Points on a hilly landscape, in no order, each with its height.
From any point a ball takes the steepest step (drop divided by distance) to one of its 2 nearest points. It stops when none of these is lower. Distance is the straight distance between rows; heights are no part of it.
paro height 678: [ -9   2   0 -11 -14 -15 -19  -3 -20  15   2  13  -2  -2 -18  -8  -2  23
  13  12   5]
Putip height 498: [ -5  -2   6   5   5  -2  -1  -6 -11  -8   9  14  -8  -5  -6   0   9  -5
   0  -3  -8]
Lora height 508: [ -5   0  -7  -1   6  -5   8  14   6   3  -4  15  -9 -10  -2  -3   1  -5
  -2   6 -10]
Borup height 436: [  9  11  -3   1  -2  -4   6  -2   6   2 -13  -7  15  -5   9  15  10 -26
  -8 -15 -12]
mev height 326: [-13  -7   2   2  -9  -2   2   1   4   3  -3   7 -12  -6  17   1  -6   3
 -12  -2  -2]
Rus height 601: [ -9   4  -4 -16  -7   5   8   8  13  -7  10  10   0  -3   8  -9  -2 -10
   0 -11  -7]
Vib height 574: [  1 -13  -8   0   8   7  -1  -7  -1 -13  -1  -6   3  -3   8  -4   8   6
   1  -9  -1]
Lin height 476: [ 17   6   3   8  23   8  -3 -18  19  -1  -2 -26  21   2   0  -3  -4 -12
   4   5  -2]
pogi height 663: [ -4  -2   7   6  -3   7   4  13   3 -15  -6  10  -7   1   0  -3  -2  15
  -1   3  -3]
zisa height 316: [ 18 -12  -1  -4  19 -10   0  -3  -2  -5   0 -10   5  -2  -9  -1 -10 -16
  -1   3   9]
vek height 466: [ 12  -6  -7   6  10   6  -8  -4  12   1  -4 -25  10   3  -5  11   0   1
  -6   2  14]
gupo height 415: [ 16  -6  -3   9   2  -3   0  -4   9 -19  -5 -14   6   6 -10  12  -7  -7
  -2 -13  -9]
gefez height 748: [-14  -5   9   3 -13 -13   4  -4   3  19  11  16 -18 -14   0  -7   7  25
   3  20  -3]
Delam height 478: [  5   3  -6  12   8   0   5  -1   5 -21   3 -19  14   5   5   8 -11 -12
   1  -9 -12]
lib height 452: [ -4   4  18  -7 -19 -11  -7   6 -10  14  21  19 -19  -8   1  -4  -1   8
   0  17   6]
Voput height 682: [ 13   2   0   0  21  -4 -17  -8  -4  -9  -5 -21  10   8  -2   0  -1   7
   2  19  18]
Ses height 523: [ -7  16  -3  -9 -15   3  14   0  12   6   0   8   2   5  12   0  -1 -16
   0 -20 -16]
Koruz height 745: [ -1   1   4   5  -4   1 -17   4 -12 -10  10   6   6   2  -6   1  -2   4
 -14   5   9]
busip height 487: [  1 -15   1  -6  -4  -6   5   8 -13  10  15  10 -14  -4 -10  -1  -9   0
   0   0   2]
sunon height 402: [  8   5   0   3  -2  -7  11   2   6 -12  -7  -2  -6  12  13   6  -6  -9
  -2 -21  -8]
Potis height 340: [ 10  -4  -1  11   5  -2  11   5   8 -11 -11  -7  -6   4   3   4  -4   3
  -5 -12   2]
purig height 532: [ -3  -6  -1   8   1  -5  -6  12 -24   0  15   6  -6  -8  -2  -7   5  10
   0  13   7]
nolu height 645: [10 -1  1  9  7 17  8 11 -3  2 10 -6 15 -1 -5  0  7 -6  1 -6  8]
Gam height 524: [ -2   0   4   0   1 -10 -10  -2  -8  -6  13  24  -7  -1  -7 -14   2  19
  -6   7   7]
voli height 343: [  0  -2  -8  12  11  -2  -3  -6 -11  -5  -6  -4  -6   5  -2   8  -7   5
  -4   4   5]
Rafun height 271: [  4 -10  -7   9   8   2  -6   2  -5   6  -8   6  -5  -5   2  -2  -4  10
 -10  -2  14]
bino height 541: [  1   1  -9   0   0   4   0   1  -4  -3   7   0   1  15 -10  -6   3  17
   4  11  13]
tari height 45: [  9  -1  -7  -3   4  13   7  -1   7   3  -8 -15  15   2  -1   7  -9 -14
   4  -6  -5]
totu height 447: [ -8  -6   0   1  13 -11   7  14   2  -1  -4   3   3  -6  -7  -6  -3  -6
  -5   7   0]
Gabet height 187: [  9  24  -3   8  -1   7  17   5  11  -4  -7  -1  19   9   8   3  -2 -15
   0  -9 -13]
Komuf height 468: [-10   5   8  -5 -20   1  11  -2   6   1   1  10 -11   4  14   3  -9 -10
  -1 -13 -20]
Nozul height 661: [ -2  -3   0 -12 -10  -8 -20   4 -13   8  -7   9  -6   1 -11  -8   5  25
   5   9  17]
molov height 358: [ -7   3   2 -12  -6   4   2   3   1   2   5   7 -11  13   1  -2  -2  -4
  -5   5  10]
befo height 652: [  5   5  -3  -4  16   2  -1  -2  -4  -1  -7 -16   3   5   2   1   9  -3
   5  16  16]
suvi height 406: [-11  -2  15 -10 -18  -7   4   3  -5   8   7   9 -16   6   1  -5  -2   0
  -5  15   6]
tigo height 387: [  6  -9  -5 -12  11 -15   0   8  -5  -1  -2  -1   4  -3  -7  -4  -2  -1
  -3  11  10]
tofi height 495: [ 10  -6  -3 -10   0   5  -4  -2  -7   4 -14   5   0  10 -16   8  -1   6
   5  12   6]
Laku height 566: [  3   5 -13  -6   8  10  -2   5   8   3  -4  12  -5  -4  -4   3   7  -1
  -3   1  -1]
Lenuv height 602: [ 14  -2  -1   5   5   5   3  10   0 -11   6  -6  16   5  -6  -7  -5   0
  -6  11  12]
Kog height 205: [  5  -7  -5  -5   4   1  11  -3  -1  -1   4  -5   2   6  -1   1 -12 -13
   0  -5   0]
Nov height 527: [ 12  -1   3  -2   5   4  -1  -5   1  -4  -8   5   7  10 -21   7   0  -7
  -4   4   3]
tuga height 517: [  7 -12  -9  -7   8   8  -6  -5   4  -9  -2 -15   6   5  -2   0   3   9
   0  -5  16]
fonu height 297: [ -2  -1  -3 -11   3   5   5   4   2   8   5   2   1   9 -11  -4 -12 -14
  -3   3  12]
Toko height 134: [-11 -10   5  -1  -6 -16 -13  -6  -6   6  -3  10 -20 -12   6  -5  -1  22
  -4   5   4]
dagid height 458: [-11   3   3  -1   1 -15 -13   3 -18   3  18  19 -12 -15  -2 -14   3  20
   7  13  -1]
tifeb height 443: [ -6 -11   4  -8 -16 -13  -2   3 -19   5   9   1 -12   5  -6   0  -6   9
   0  10   9]
ral height 536: [ 34   2   9   5  15   7  -4 -22  16   6  -1 -34  19  -5   8   4  -3 -19
   5  -2  -8]
vaz height 697: [-11  -8   4   1  -2  -4   2  10   9  -4  -1  13 -14  -7  -3 -11  -7  22
   0   0  -6]
dirap height 267: [-12   2  17   5 -11  -7 -16 -11  -6   9  14  16 -23 -12  10  -4 -10  25
   5  14  -1]
Nufeg height 569: [-14  -1   5   9  -4   7  10  -1  -3  -5   7  13  -3 -10   2  -5  11   6
   4   0 -19]
gitu height 220: [  7   8   1   4   3   6   8   0   4   2  -6 -30  28  -1   1  13  -2 -23
   8  -6 -14]
masu height 224: [  7  12 -14   0  -1  15  16  -5   2   0  -4  -4   9   9   6   3   2  -9
  12 -13 -14]
tene height 324: [ 17  26   2   8   5  -3  11   1   8  -1 -16 -15  24   5  15   8  -3 -22
   0 -14 -12]
Zif height 705: [ 10  -3  -6   0  14 -10 -13 -10 -18  -4  -1  -5   9   7 -11  -4  -4   9
   2  10  23]
Medi height 617: [  5   3   0  -2  19   0  -4   6   3  -8  -7 -11   8  -4   9   1   9 -16
  -7   9  13]
vegok height 404: [ -1   6  -4  12   8  -2  -3   0   1 -19  -2 -15   3  11   0   9 -10  -5
  -7   8   0]
Veliv height 698: [-13   0   7  -3 -14   5   3   1  11  14   4  21 -11 -11   0  -7  12  11
   0   5  -5]
vidi height 605: [ -5   4 -15 -10   6   6 -15   0   4   3   4  10  -8  -3  -7  -2  13  12
  -2   3   6]
Keged height 597: [-16  -6   5   8 -11   2  10   4   4  12  10   9  -9 -10  -3  -2 -14  -1
   2 -13 -18]
Mafuf height 400: [ -3  -9  -7  -2  -9  10   5  -7   2   8 -10  13  -3  -8  13  -3  -1  -4
 -12  -8  -4]
Motu height 670: [-10  -4   3  -7  -3   4   0   7   2  -6 -20  -7  -4   7   7   5   1  -6
   4  -7  -3]
runeg height 725: [  4   2  -5  -2   3 -15 -27   4 -16  -4   7  -1   6   2  -9  -2   3  13
  -7  10  17]
Gedi height 506: [ -2   7   3  -4   4   1  11   1   5  -8   0 -12  13   3  11  -2  14 -15
   5 -20   0]
pizof height 510: [ 17   2  -2  11   5   2  10  -3  -3  -1  -6  -5   9   2   3  12  17 -19
  -2  -5   0]
gumam height 367: [-10   5  13   1 -11 -21 -22  -3 -15  16  14  12 -17 -19   5 -12  -2  32
  16  13  -1]
duzu height 472: [ -6  -9 -10  -1  -6   3   5   6  -1  -4  -1 -14   7   2  11  -1   4  -5
  -5   6  12]
Zusi height 575: [  7   3   1  -4  16   2  -1   8   9 -12  -2 -17  11   1  -2   3  12 -18
   3  -6   5]
Kulob height 526: [-13  -7   4  -3  -6   7  -1  11  -7 -15   5  -6   3   0  12  -4  -3  -1
  -5   1   6]
noz height 480: [  7  -8  -5  -1  -8   2   8   0   7   0  -9  12   7  -8   1   2  -5  -8
  -8 -19 -13]
Tulef height 334: [ 15   9  -2   7   4   7   1 -13  20   8  -4 -35  24   6  -2  16   9 -16
   4  -4  -8]
kosam height 695: [  0   4  -2 -13 -23 -27 -21   1 -20  21   6  14  -5  -8  -5 -16   5  24
  11  16   8]
bal height 462: [-18   2   7   2   4   1  -5  -8  -8  20   9  17 -13  -9  -3  -9  -5   7
   1   4   2]
Vidin height 410: [ 10   2  -4   7  14   6 -12 -11  20  -3   4 -36  18   2  -5   8   6  -8
   1   2   2]
gupup height 457: [  0  -4   1  -5  -9   9  -5  -7 -16   6  -4  14 -10   5  -8   3  -3   8
   5  12  -3]
fefub height 237: [-13 -11  -5   8   1 -10  -6  -3  -4   9  -4   7 -10  -7   3   2   3  10
 -16   0   8]
sipo height 564: [ 18   4  -4   4  11  10  -8  -5   3  -7   7  -9  18   7 -20   3  -1  -4
   1  11   6]
Milu height 625: [ -7   3   5  10  -6  10  11   5   7 -10  -5  10  -6   1   1  -2   8   8
   7 -12 -15]
godi height 553: [ -7 -14   0   3 -11  -6  10   0   9   1   7   5  -5  -4 -11   0  -7   0
  -4 -18 -12]
bime height 403: [  0  -2  -6   3  -4  15   9 -11  -8   2  -3   7  -9  11  -1   6   3   2
   7   2 -10]
des height 408: [-17   7  15   2 -17   1   8   0  13   4  -1  12 -16  -3  21  -3  -3   2
  -1  -4 -14]
teso height 640: [-12   0   2 -12   5  -2 -16   2 -10   3  -4   5  -6   0 -10  -5   8  11
   7   5  10]
Zop height 600: [ 30  10  11   1   2   6  -5  -9  18  -3 -10 -31  27  -4   4   9  -7 -19
   3 -18 -14]
tora height 474: [ 10   9   6  -3   7 -15   9  -2  10  -8 -16 -12   3   9   5  11  -4 -20
   6 -21  -7]
dotov height 425: [ -4  11   4   1   4   1   8  -4  -5  -6  -1   7   2   1   4   0  11 -18
   4 -13 -11]
potil height 525: [-19  -1  10   8   4   9   8   6  -3  17   4  11  -7  -7  -1  -9   0   1
   0  -2   5]
Guva height 702: [-19  -3  -4  -4  -7   3   2   6   6   6 -11  -2  -8   4  -2   6  10   5
   6  10  -1]
Zuru height 648: [-10   2  -9  -9  -7   9  -7  -1  -2  13   2  13 -11  -4   6  -6   9  14
  -3  15   6]
sogud height 628: [ -1  -9  -7 -11  -6  12   7  -1   5  -9  -5  -5   1   4   4   3   7   1
   5 -16  -5]
Leri height 327: [ -8   3 -11   5  -4  13  11  -5  -2   1  -6   5   1   2   6   7  -6  -7
   5  -8 -22]
Zos height 419: [  0   0  -3   2 -10   2   8   8   4   2  -2  -1  -2   6   8   5  11  -7
 -12   1   9]
Gimod height 372: [-15   4  21  10  -5   1  -2  -6  -3  14  12  14 -24 -15   8  -1  -5  10
   5   5 -10]
furi height 565: [ -1  -4  -4   0  -6 -11  -2  -4  -3  -7  13   9  -2  14  -8 -11  -5  18
  -6   3  16]
keme height 557: [  7  13   0  -3   7   2   6   8   9 -11  -5 -17   9   0  10   8  -7 -15
  12 -32 -17]

Where does a ball stop that starts at each point below?
Motu: Vidin
sipo: Gabet
Veliv: tari
duzu: tari
Zif: dotov
paro: tari
